Each scene shows the same named points in several views. A view is turned or mirrored, shifted and resized as a whole, has a little noise and may leave points out.
In the rows, zero is written as 100.

Scene 1
View 1
q_645: [101 103  98 104 109 116  94  94 112 102 121  88 105  94 128  89 110 105
  88 108 100 111  99  93  94  98 109  86 111 113 127 106 106  92 106]
q_137: [ 96 124 101 113  90  98 102 100  97  87  86 110 103  95  92 111  84 102
  92 110  96 101  88  83 110  99  84  94  86  80  91 103 110 118 137]
q_690: [ 89 114 111 108  99 113 105 100 116 110 126  88 115 104 120  96 108 111
  92 105  90 113 101  89 105  98 109  85 105 117 116 110 109  97 119]
q_148: [ 94 118 104 108  95 103 102  97 104  94  98  98 108  97 104 104  95 104
  89 109  92 104  94  85 105  96  95  95  95  90 101 105 106 109 129]
q_771: [109 116  91 107  95 107 101  93 105  90  93 103 102  93 102 105  95 100
  92 112  92  97  87  93  96 106  89  85  92  91 106  96 101  99 116]
q_542: [ 94 130 108 109  78 103 123 100 116 104  99  99 122 106  87 116  93 108
  97 109  71  96  91  92 110 107  90  86  86  95  89 100 102 102 135]
q_536: [ 97 127  98 120  88 103 108 100 102  91  95 116 104  96  92 114  83 105
  96 111  98 102  86  85 110 109  79  80  82  92  94 103 113 112 131]
q_740: [ 91 110 104 118 110 112  90 100 103  99 124 103  98  94 126  92  99 107
  90 106 116 120  99  83 106  98 101  84 104 114 121 114 120 106 117]
q_708: [106 107  95  99 102 111  96  91 110  95 103  90 106  93 116  96 105 101
  87 110  92 102  93  94  92  96 103  92 105  97 115 100  99  95 112]
q_839: [105 115  99  98  89 112 115  92 121 105 106  87 119 103 104 105 106 105
  94 112  74  94  93 100  94 105 102  85  99 103 106  95  95  87 115]
q_936: [ 98 111 100 110 104 110  95  97 106  97 113  98 102  95 118  96 100 105
  89 108 103 111  94  88 101  99  99  87 102 104 116 107 110 102 118]
q_265: [ 97 108 104  97 102 101  88  94  98  89  92  88 104  91 113  96  99 101
  81 108  95 104  95  86  99  84 104 109 104  81 106 105 102 111 125]
q_221: [ 98 108  98 112 109 111  90  97 102  93 113 100  98  92 121  93  99 104
  89 108 111 113  95  85 100  98 100  87 103 104 119 110 113 105 116]
q_742: [ 94 111 108  97  97 103  98  96 105  96  97  85 112  98 110  99 101 103
  84 107  86 103  96  88 102  87 106 106 103  86 103 104 101 108 127]
q_278: [103 106  98  99 105 106  89  92 103  91  98  89 101  91 117  95 102 100
  84 110  98 105  94  90  94  90 104 100 105  90 114 103 102 102 115]
q_425: [100 110  99 104 101 109  98  94 107  96 105  93 106  95 114  97 101 103
  89 109  95 106  94  91  98  96 101  92 102  98 113 103 103 100 118]
q_243: [ 95 119 110  94  88  98 105  95 106  96  87  85 116 100  98 107  97 103
  86 109  75  95  95  89 103  87 102 109  96  78  91 100  97 109 134]
q_225: [ 82 113 110 119 112  95  73 103  80  81  99 107  88  86 119  93  84 103
  80 103 129 122  98  68 116  81  95 108  99  82 107 120 125 136 139]
q_778: [ 94 109 106 107 104 115 102  97 115 107 126  90 111 102 124  93 109 109
  91 106  95 113 100  92 101  99 109  84 108 117 122 110 108  94 114]
View 2
q_690: [112  82 102 115 102  94  90  84  97  98  99  98  95 115 104  96  97  92
  83 130 107  94 104  97 100  99  86 112 100 101 103  74 110  91 105]
q_137: [ 88 117  94 117  94 113  97  98 113 101  92  83 111 100 104 108 104  96
 103  99  92  91  80  88 112  87  98 102 105  91  89 111 121 113  98]
q_936: [103  91  95 123 104  97  90  89 102 105  91  99 103 108 110  89 100  98
  90 123  98  94  99  98 107  88  96 104  99 105  93  86 109 105  95]
q_778: [111  79 100 120 106  91  88  83  96 102  97 102  98 115 109  89  98  96
  82 133 106  95 107  99 102  95  89 110  99 106 101  73 106  93 101]
q_542: [ 87 103  99 105  88 104  89  90  99  96 111  81 115 113  98 120 106  89
  93 101 101  95  85  83 104 109  84 111 114  75 106 105 118  91 103]
q_278: [ 98  95  89 123 100 101  93  83 101 107  96 105 108  95 115  87  96 104
  84 126  94  95 105 104 113  85 100 100  84  99  86  96 105 113  91]
q_148: [ 95 103  94 115  94 107  97  89 104 101  99  91 106 100 106 104  99  95
  92 113  96  93  92  95 109  93  94 104  98  90  92 100 115 105  98]
q_536: [ 87 112  97 118  97 107  89 100 110 103  90  82 115 110 103 108 108  95
 106  95  94  93  78  84 109  90  98 103 115  93  95 107 119 107  97]
q_265: [ 96 101  88 117  93 109 102  83 104 102 104 102 104  86 113  95  93 101
  84 122  92  93 101 105 113  89  98 102  79  89  83 104 110 114  94]
q_645: [107  77  96 125 109  89  85  81  94 107  94 107 104 110 115  81  98 102
  79 135 102  97 111 104 105  89  95 105  93 109  96  77  99  99  95]
q_221: [106  92  96 128 107  99  92  90 105 107  85 100 102 105 112  85  99 101
  91 125  98  93 100 100 109  82  99 103  97 112  89  83 108 109  95]
q_425: [ 98  91  94 119  99  99  90  84  98 105  99  99 109 103 111  92  99 100
  85 122  97  95 102  99 108  92  95 104  94  96  93  93 107 104  94]
q_740: [115  90 100 128 112  99  94  92 109 104  81 101  93 110 109  84  98  97
  93 128 101  93  98 100 105  80  96 106  99 119  91  74 112 106 100]
q_708: [ 97  88  91 119  98  95  89  82  96 106 101 103 109 102 114  89  98 101
  81 127  97  96 106 102 110  91  95 104  89  96  92  93 103 104  92]
q_243: [ 89 105  91 105  83 111 100  82  99  96 117  91 109  90 106 112  96  94
  82 112  95  94  96  96 111 103  88 107  88  70  93 112 114 104  98]
q_742: [ 98  98  91 112  90 107  98  83 100  98 109  98 104  91 109 100  94  97
  82 122  96  93 101 102 110  96  91 106  84  84  90 100 112 105  98]
q_225: [113 118  93 127 101 124 118  99 128  98  78  95  84  80 110  90  89  97
 102 117  90  86  88 103 113  67 103 101  81 113  68  94 126 129 102]
q_771: [ 84  98  90 121  99  98  83  89 100 109  98  93 122 107 110  98 105 103
  92 109  93  96  94  93 112  92 100 100 103  91  95 105 106 107  88]
q_839: [ 89  84  95 110  94  90  80  80  87 104 112  95 119 114 106 104 103  97
  80 118 102  98 103  93 106 108  89 108 104  81 108  96 103  90  94]
View 3
q_708: [105 105 107 113 100  98 102 118  93 116  98  93 117  82  83 108  96  94
  95  90  89 107  98 121 103  83 113 116 103 111 116 111  97  91  89]
q_771: [ 97  91 104  98 103 106 113 116  84 111 102  94 120 102  84 105  90  93
  94  90  96 102  82 112 108  91 101 114  97 117 130 122 108  82  99]
q_778: [102  94 109 113 104  90  93 112 102 123 114  81 115  50  86 103 105  90
  95  87  84 102 108 117  93  89 114 114 116 114 119 109  94  83  81]
q_137: [ 92  79  92  74 105 101 106 118  90 108  93  82 110 120  90  94  96  95
  99  87 104  92  83 104 101 101  84 114  86 113 126 110 121  94 108]
q_265: [106 109 100 100  98  95  97 124  96 114  83  91 109 105  85 103  96  99
  99  88  94 105  99 121 101  82 103 116  89 103 107 101 105 107  96]
q_225: [107 101  91  89 105  89  75 109  94 146  79  83  89 116  73  66  96  95
 102  81  90  94  92 109  81 105  76 108 102  96 105  73 110 125 104]
q_425: [102  99 106 107 101  96 101 116  94 116 101  91 116  83  84 104  96  94
  96  88  90 105  96 118 102  87 108 115 101 112 119 111 102  90  91]
q_278: [108 110 105 112  99  99 100 120  92 119  91  96 115  94  79 104  92  96
  96  88  88 108  95 122 103  82 109 116  99 107 112 106 100  98  92]
q_243: [ 97  91  95  81  94  94 105 134 104  87  83  80 111 105 104 118 106 102
 104  90 104 100 107 116 105  81 105 124  71 108 110 109 117 101  99]
q_148: [ 97  88  98  89 103  96 102 118  97 111  97  82 112  96  90 100 100  93
  99  88  98  97  96 111  99  93  96 115  93 111 119 108 112  94  98]
q_536: [ 89  71  95  76 109 102 109 112  88 113 105  80 113 108  89  92  94  90
  96  87 104  91  79 100 100 106  83 111  95 119 136 118 120  83 106]
q_645: [107 107 113 124 103  96  95 111  94 129 109  92 118  58  78 103  96  91
  93  88  80 108 102 121  98  84 117 113 117 112 117 108  90  86  81]
q_740: [104  95 105 109 107  91  85 103  95 143 111  83 107  66  76  83 100  89
  94  84  82  98  97 111  86 100  99 107 122 110 120  97  96  93  88]
q_839: [ 94  87 108 103 100 100 114 123  97  95 110  86 126  71  97 124 100  94
  96  91  96 104 100 117 109  81 119 120  94 120 126 130 105  72  88]
q_742: [104  99 100  97  97  93  98 125 100 106  88  85 110  93  92 108 102  98
 100  89  96 103 106 120 102  84 107 119  88 106 109 105 108 101  93]
q_936: [101  96 105 106 105  95  95 111  93 126 106  88 112  78  80  95  97  91
  95  86  87 102  95 113  96  93 103 111 110 112 121 107 100  90  91]
View 4
q_771: [ 72  92  94  88  88 100 116  79  77 102 112  91  93 104  95 117 104  85
  95 102  81 109  88  87 114  93 122 111 125 115 113  83  97 105  92]
q_536: [ 81 102  93  91  94  98 111  70  78  89 123  89  89  97  92 110 118  89
 113  94  85 108  77  73 120 100 121 110 119 122 104  98  83 105  73]
q_137: [ 87  98  96  86 100  86 114  73  81  90 118 100  80 100  94 111 124  93
 107  86  85 104  84  86 125  96 117 108 117 118 102  96  83 105  71]
q_243: [ 89  97 121  74 110  84 113  77  79 102 114 116  79 102 110 118 110  99
  89  84  84 106  92 104 115  89 106 106 117 112 100  91 107  97  86]
q_425: [ 76  92 101  94  94  95 112  96  84 102 105 101  89 103  99 112  95  88
  88 105  76 110  96  97 103  93 115 109 129 114 109  79  96 104 103]
q_542: [ 82 112 124  79 105 108 107  65  72  94 129 100  95  93 108 120 106  94
 101  91  88 112  75  77 107  98 109 111 116 120  99 102 106  96  80]
q_742: [ 85  94 113  86 106  83 110  94  84 101 105 114  80 103 104 113 102  95
  87  94  78 106  98 107 107  91 107 104 123 112 101  84  98 102  96]
q_740: [ 76  99  88 115  92  93 102 115  93  92 100  93  88  98  90 100  89  85
  99 118  68 111  99  90  92 105 116 108 134 122 102  78  69 111 107]
q_265: [ 86  86 101  88 102  75 115  97  87 101 100 114  76 107  99 110 108  95
  87  92  76 103 102 111 115  88 112 105 124 110 106  79  92 105  94]
q_708: [ 75  90 100  93  93  92 114  97  83 106 102 102  88 105 100 114  93  88
  85 106  73 109 101 102 103  90 115 109 129 112 111  75 100 104 108]
q_278: [ 78  85  95  92  94  84 116  98  85 105  99 105  83 108  98 112  99  89
  84 102  75 107 103 106 110  88 117 107 129 111 112  74  96 106 104]
q_690: [ 75 108 116 103 101 105  98 106  85  98 107 100  95  96 106 109  78  89
  91 114  73 116  94  90  82 101 106 108 130 120 101  83  93 101 113]
q_936: [ 76  95  94 102  92  95 108 101  86  97 104  95  89 101  95 108  93  87
  94 111  73 110  96  91 100  98 117 108 129 118 108  78  85 107 103]
q_221: [ 76  92  88 108  90  91 108 107  90  97 101  95  87 102  91 105  94  86
  95 112  72 109  99  94 102  99 118 108 131 118 108  76  78 110 104]
q_778: [ 73 103 109 106  95 105 101 109  86 100 103  98  96  98 102 109  77  86
  88 118  70 115  97  93  83 100 110 110 132 121 104  78  92 104 116]
View 5
q_221: [105 111  78 106 112 104  92  88  93  99 119 102  93 127  93 130 104 104
 102  93 118 109  93 105  89 100 112 116  86 106  97  88  87 112  68]
q_690: [116 102  79 110 119  83 108 104  96 119 117 101  94 117  88 126 102  91
 100  96 119  75  87 109  85 114 107 124  82  90  98  84  73 117  73]
q_645: [111 107  78 114 124  92  95 103  92  92 114  97  91 119  86 141 109  98
  99 100 130  94  90 109  84 102 101 131  81  97 105  93  76 103  70]
q_425: [101 118  85 110 117  90  93  99  95  99 115 107  97 128  88 125 104  98
 101  95 119  94  81 109  98 110 111 111  95 100  95  93  88 103  80]
q_137: [ 92 129  88  97 103  95  88  78  98 116 117 122 105 143  93  96  93 105
 106  84  97 101  73 105 115 118 133  76 112 110  78  88 108 112  87]
q_740: [115 100  72 104 113 104  99  89  93 109 122  97  90 121  95 135 105 104
 101  93 119 104  98 102  82  98 110 126  77 100 100  82  77 123  60]
q_536: [107 124  84  92 110  88  88  63  92 122 110 120 107 144  83  95  96 110
 106  91 105  99  72 101 104 118 135  79 109 112  78  80 102 117  78]
q_278: [ 91 122  87 114 115 100  88 106  99  85 118 107  96 128  93 130 104  98
 102  92 117 103  84 111 103 107 108 113  96 102  99 101  94  95  84]
q_742: [ 88 121  90 115 109  93  99 114 104 103 121 113  99 127  98 118  97  90
 103  87 106  87  79 113 109 117 113 105 101  95  92  97  94 100  91]
q_243: [ 82 129  95 113 108  83 100 114 105 108 117 122 103 130  96 102  94  87
 103  87  99  77  69 116 118 128 120  91 113  94  86  99 101  97 102]
q_771: [103 128  89 104 120  83  81  82  91  95 106 116 104 140  80 113 103 105
 103  98 119  99  72 106 102 113 120  94 106 109  89  94  98  98  85]
q_542: [110 121  90 101 116  63 101  88  96 132 102 123 107 136  80  90  93  93
 104  97 107  65  62 109 104 134 128  81 111  96  78  82  92 112  93]
q_708: [ 99 120  87 114 119  91  90 105  96  90 115 106  97 126  88 129 105  96
 101  97 121  93  82 110  98 108 108 116  95  99  99  98  88  96  82]
q_839: [111 120  90 112 129  62  95 102  92 104  99 113 103 127  74 116 102  92
 100 106 126  66  66 112  96 126 111 106 102  94  93  95  82  94  91]
q_225: [ 79 115  76  99  85 140  95  88 106 110 147 109  92 132 122 119  95 107
 107  67  85 135 106 103 111  95 126 100  91 110  89  87 107 127  67]
q_148: [ 96 121  86 105 110  91  96  93  99 111 118 115 101 132  93 109  97  99
 104  89 106  92  78 108 106 116 120  95 102 101  88  90  96 110  84]
View 6
q_265: [ 97  96  95 105  99  94 108 104  99 116  96  86 111 105  99 116 104 109
  99 111  87 106  91  95 116  99  91  90 109 103 101  94  97  85  97]
q_839: [ 95 103 105 112  98 109  83 118  96 103 102 114 105 104  86 113 116 110
 108  97  86 110  75 102 102 110  98 112  98 103 115 123  98  84  99]
q_225: [115  82  88  98  89  82 119 100 112 121  89  64 108 105 105 118  90 102
  90 106  93  99  88 109 112  95  80  58 126  94  97  74  89  93  96]
q_148: [101  89  93 100  91  98  94 108 103 112  94  94 106 104  95 115 101 108
 103  98  88 104  81 101 103 104  86  91 107  98 108  97  90  87  95]
q_778: [115 100 111 120  98 101  97 119 105 101 100  99 102 109  81 114 114 105
  92  95  93 106  67 118 104 108  98  87 114 100 103 117 101  86 103]
q_771: [101 102  96 102  93  98  89 108 103 118  99 102 111  98 102 114 104 107
 111  97  82 105  87 102 100 105  88  96 107 102 125 108  90  94  93]
q_137: [ 98  83  84  87  84  95  90 103 105 119  90  93 110 101 103 116  94 108
 111  95  87 102  86  96  98 102  76  91 105  95 116  87  82  92  91]
q_278: [102 105 101 113 101  96 106 108 101 115 100  92 111 103 100 116 109 107
  99 108  85 107  89 102 114 101  96  89 112 105 109 104  99  88  98]
q_536: [105  85  88  88  81  96  82 107 109 118  92  99 107  99 101 115  95 105
 113  86  87 101  80 104  89 107  76  89 108  94 124  95  80  97  91]
q_542: [ 92  81  89  89  84 106  76 111 101 107  91 108 105 104  88 114 102 111
 113  89  90 107  73  95  93 109  81 109  93  93 111  99  83  83  94]
q_742: [ 95  92  96 105  97  99 101 109  99 109  96  92 106 107  92 116 106 111
 100 107  89 107  84  96 113 101  92  96 104 101  98  97  96  81  99]
q_221: [117 101 105 115  96  93 103 112 109 113  99  90 107 103  95 115 106 103
  95  98  89 103  79 116 106 104  92  76 120 101 111 107  97  94  99]
q_936: [113  99 104 112  96  95  99 112 107 110  99  94 106 104  93 115 107 104
  97  97  89 104  77 113 104 105  92  83 116 101 112 107  96  92  99]
q_708: [104 105 105 115 101  98 101 111 101 112 101  96 108 103  95 115 110 107
  99 105  87 106  84 105 111 103  97  92 110 105 109 110  99  87  99]
q_425: [105 101 102 111  98  98  98 111 103 111  99  96 107 104  94 115 108 107
 100 100  88 106  82 106 107 104  93  91 111 102 110 109  96  88  98]
q_645: [116 109 113 125 104  98 103 116 104 107 104  96 105 106  88 115 116 104
  92 101  89 106  76 118 109 106 102  84 118 105 109 119 104  89 103]
q_690: [114  93 109 116  96 102  94 120 105  98  99  99 100 110  78 113 112 106
  92  94  95 106  64 116 103 109  96  90 111  98 100 114  98  85 103]

In a view up to two points have been moved. Name them for each view, in the order of its rows, or write -.
view 1: q_708
view 2: q_137, q_278
view 3: q_243
view 4: q_771
view 5: q_740
view 6: q_839, q_542

Scene 2
View 1
q_616: [ 86  92  93 115 103  95  97 104  96 110 112 104  87 113  88 113 120  89
  83  83 104 100 108 100 100 109 105  79 112  89  98  99 124  89 108]
q_859: [ 95  96  92 108 120  89  87  82  77 108 128 113 102  99  95 123 115 118
  52  86 109 100  88 109 110 127  81 103  94 101 110 115 108 112 105]
q_322: [ 89  83 105 135 101 112  93  99  93 131 100  93  71 108 101 106 104  87
  75  74 130 106 113  87  91 114 101  63 104  79  99  98 120  70 123]
q_377: [ 90  99  89 104 107  90  94  90  86 112 118 107 108 101  90 117 119 114
  70  79  91  97  90 108 111 118  91 107  97  99  99 110 115 113 101]
q_703: [100  92  94 108 118  92  88  79  70 116 122 108  98  91 101 124 114 122
  47  83 114 103  85 106 115 133  83 104  90  97 108 116 101 116 110]
q_545: [ 84  88 115 148 131 127  72  72  97 130 107  97  84  95 113  99  80 122
  44  72 147 108 103  94  70 125  62  76  85  93 119 119 118  67 126]
q_475: [ 85  95 102 125 112 110  87  85  96 128 106  96 102  99  98 101 101 117
  67  70 109 102  97 100  90 117  81  95  89  96 103 111 120  91 112]
q_310: [ 95  86  98 121 102 104  92  89  79 134 105  95  87  99 101 113 109 106
  66  75 119 103  97  94 105 123  97  85  94  87  99 106 108  94 118]
q_58: [ 75  94 102 131 104 115  93 102 114 122  99  95  94 111  91  94 102  99
  89  69 102 100 114  94  78 104  94  80 102  91  95 101 136  72 110]
q_457: [ 87  87 106 137 107 120  87  82  93 143  94  89  97  94 107  96  91 120
  63  64 118 103  98  93  88 121  81  87  83  90 100 111 117  84 121]
q_481: [ 93  76 110 146  96 121  93  94  86 154  88  81  68 100 111 102  95  95
  68  68 140 107 108  81  95 119 101  61  93  75  97 100 114  66 134]
q_721: [ 67  99 111 144 120 127  80  91 126 118 102  99  97 110  93  85  87 110
  79  68 110 101 116  99  56 104  70  78  97  97 106 110 143  59 111]
View 2
q_481: [104 100 110 104  74  77 109  97  64 103  92  87  95 160  82  94  74  66
 109 102  83 106  63 131  95 131  79  76 122 100 119  91 110  96 115]
q_377: [105 116 116  94  89  92 106 126 109  85  97  98  92  82 103 107  88  84
  84 100 109  92 118 101  97 107  91  89  93  77  98  64  98  97 113]
q_475: [103 117 119  99  79  79 115 110 103  89 102  95  95 116  96  92  70  72
  89  92  94  89 103 108 107 116  84  88 109  75 109  68 114  96 117]
q_58: [104 125 103  98 103  72 103  99  98  94  90  88 118 125  90  82  81  75
 104 102  92  89 103 117 104 128  76 100 133  82 115  72 118 105  98]
q_721: [ 98 136 113 106  90  52 112  89 108  95  95  87 120 133  90  69  59  68
 103  93  72  80 104 120 119 129  77 104 139  65 121  66 132 104 100]
q_457: [107 110 121 102  70  78 119 103  91  90 105  94  95 140  89  88  62  64
  93  89  92  90  88 114 108 121  82  81 112  80 111  74 116  93 125]
q_310: [103 104 115  99  77  88 107 115  85  94  95  93  88 119  92 104  81  76
  96 101  96 101  89 115  94 118  87  79 103  89 107  78 101  94 117]
q_322: [ 97 109 106 102  87  74 101 103  77 104  84  87 100 133  85  94  85  77
 111 108  81 104  78 128  94 131  83  88 124  92 119  87 108 101 102]
q_616: [ 99 117 102  96 103  82  96 115  95  97  82  90 103  98  97 102  98  88
 102 113  95  98 105 116  91 120  87  96 114  89 109  75 102 105  93]
View 3
q_859: [ 91  85 116 118 101 111  90  89  93 107 115  94 110  91  96 107 102 104
 100 123  89 130 101  85  90  82 110  99  92 107  87  89 108 104 107]
q_58: [ 85 103 112 109  77  88  88  91  78 100  80  73  66  88  96 119 102  93
 120 101  89  97 104 108 111  93 103  92 129  97  98 119  85 106  89]
q_545: [ 46  93 100 154  64 108  84  89  63 114 118  71  76  73  80 118  89  80
 118 110 105  92  84  90  93  89 112 111 116  94  76  95  80 109  90]
q_322: [ 76 109 105 116  64  97  90  90  73  91  84  78  78  82  94 116 103  85
 134 106  98  91 117 120 104 101 106 103 102 112  90  99  81 105  92]
q_457: [ 69  91 106 140  75  94  82  91  70 106  97  73  76  97  92 116  95  90
 121 110  91  96 110  98  99 103 114  90 117 103 104  97  87 107 101]
q_703: [ 86  83 112 129  97 112  89  89  89 108 115  93 112  96  95 106 101 101
 103 126  90 126 109  86  87  90 113  98  86 112  91  81 106 102 112]
q_475: [ 77  88 112 129  86  99  85  92  80 110 102  78  84  92  94 113  98  95
 109 113  89 108 102  90  98  92 110  93 116  99  97 102  93 105 100]
q_616: [100 105 115  93  85  98  94  89  89  93  82  86  88  88 101 115 109 100
 119 108  90 111 115 113 108  90 103  97 102 111  93 106  94 103  95]
q_377: [101  86 119 108 103 101  90  90  96 106  99  89 101 100 103 110 106 107
 101 118  81 127 110  89  97  86 109  88 104 106 101  99 108 103 109]
q_721: [ 68 100 108 121  74  91  86  89  70 109  91  66  57  77  88 125  96  88
 116  99  97  94  83  96 110  85 101  97 144  83  86 128  80 110  81]
q_310: [ 80  92 108 126  79 101  88  90  79 100  97  85  93  95  96 110 100  93
 120 116  90 106 119 103  97 101 112  95  96 114  99  88  92 103 106]
q_481: [ 60 104 100 139  55  97  86  90  63  95  88  74  75  88  90 116  96  79
 141 106  99  81 124 120 101 114 113 101 100 117  97  88  74 105  97]
View 4
q_377: [101  97 117  98  92 108  98  82 107 101  90  95  90 107  97  96  90  98
 106  97  95  94 119  84  99 112  83 100 102  90 107  99 106 108  91]
q_616: [100 103 119 108  92  93  85  78  96 101  86  99  92 109 109  98  91  96
 108  94  88 108 111  90 108  95  98  96 115 101 101 103  89  94 103]
q_703: [ 91  89 115  98 101 125  88  80 101 105  97  95  83 104  98  95  93  99
 111  92 107  94 127  66 103 125  86  99  92  85 110 110 103  98  95]
q_322: [ 80 104 115 102 100  89  79  69  85 103  86  94  96 109 121  84 104 100
 112  89  96 114 116  77 114  92 117  95 116 107 103 113  79  89 118]
q_475: [ 86  94 108  95  94 102  99  74 102  96  88  86  97 108 105  81 106  98
 114  94 100 105 125  74 108 107  97 101 111  97 112 112  99 111 105]
q_457: [ 72  96 105  86  99 100  98  69  96 100  87  83 101 108 113  72 115 102
 114  92 106 107 127  64 109 106 108 100 110 101 112 115  95 109 111]
q_310: [ 82 101 114  93 101 103  86  75  91 108  90  95  91 107 110  87 100 105
 111  89 103 101 121  71 104 108 104  98 101  98 107 108  92  96 105]
q_58: [ 89 102 108 101  89  83  95  72 101  92  81  88 104 111 114  81 108  95
 112  96  88 115 115  86 112  87 106  99 128 108 107 107  89 109 113]
q_859: [101  88 115 104  97 122  88  79 105 101  97  94  83 104  96  96  92  94
 110  93 101  97 127  73 106 120  83 100  97  86 111 110 104 100  96]
q_545: [ 71  82  98 102 103 112  88  61  99  90  93  76  96 104 113  73 124  90
 123  88 110 119 137  51 126 109 113 100 118 101 121 133  89 103 123]
View 5
q_310: [ 90 114 120  88 115 125 102  99  96 118 108  93  94 109 107  84 128 102
  95  98 104 101 101  93  96 107 111 103  82 101  99 125 105  99 119]
q_322: [ 92 106 128  80 113 126  93  79  85 123 116  89  87 118 104 101 138  90
 100 100  92  95 106  86  98  89 116 115  87  95  97 113  99  90 124]
q_377: [101 116 116  99 121 102 114 113 105 101 107  99 108  99 104  79 109 113
  91  91 115 101 104  93  99 116  96 104  84  84  98 117 112 104 112]
q_721: [107 111 119 104 116 107  78  71  91 106 107  99  74 133  94  99 144  97
  70  89 111  89 127  95  98  93 121 121  74  68  98  88  99  75 108]
q_457: [ 90 117 115 104 116 129  89  89  98 122 100  96  78 122 103  83 141 100
  82  95 113  99 113  99  95 106 124 103  69  99 101 118 103  92 115]
q_545: [ 90 126 117  90 108 122  76  83  83 118  91  92  75 130 106  91 158  93
  54 103 105  91 109  99  82 104 136 102  74  97  94 117 108  73 101]
q_703: [ 91 127 116  89 115 112 112 119  98 108  96  95 107  97 111  74 120 110
  77 100 112 101  94  96  88 123 107  92  85  99  95 133 116 101 107]
q_58: [104 106 122 101 120 110  91  81  96 108 114  99  84 121  96  95 129 100
  90  89 109  95 120  91 103  95 110 119  78  75  99  96  98  89 116]
q_481: [ 83 108 125  83 110 144  87  75  86 135 110  87  75 125 106  97 148  89
 100 102  93  98 107  91  97  91 127 108  79 110  98 122  96  93 128]
q_475: [ 96 118 116 102 117 115  96  96  98 110 100  98  87 115 103  84 130 104
  81  94 114  98 112  97  96 108 113 105  75  88  99 113 106  93 111]
q_859: [ 97 123 117  90 117 102 112 118  98 101  99  97 110  98 108  78 117 109
  75  97 112  99  96  95  90 121 103  97  90  90  93 124 117  97 104]

In a view up to two points have been moved. Name them for each view, in the order of its rows, or write -.
view 1: -
view 2: -
view 3: q_457
view 4: -
view 5: q_58
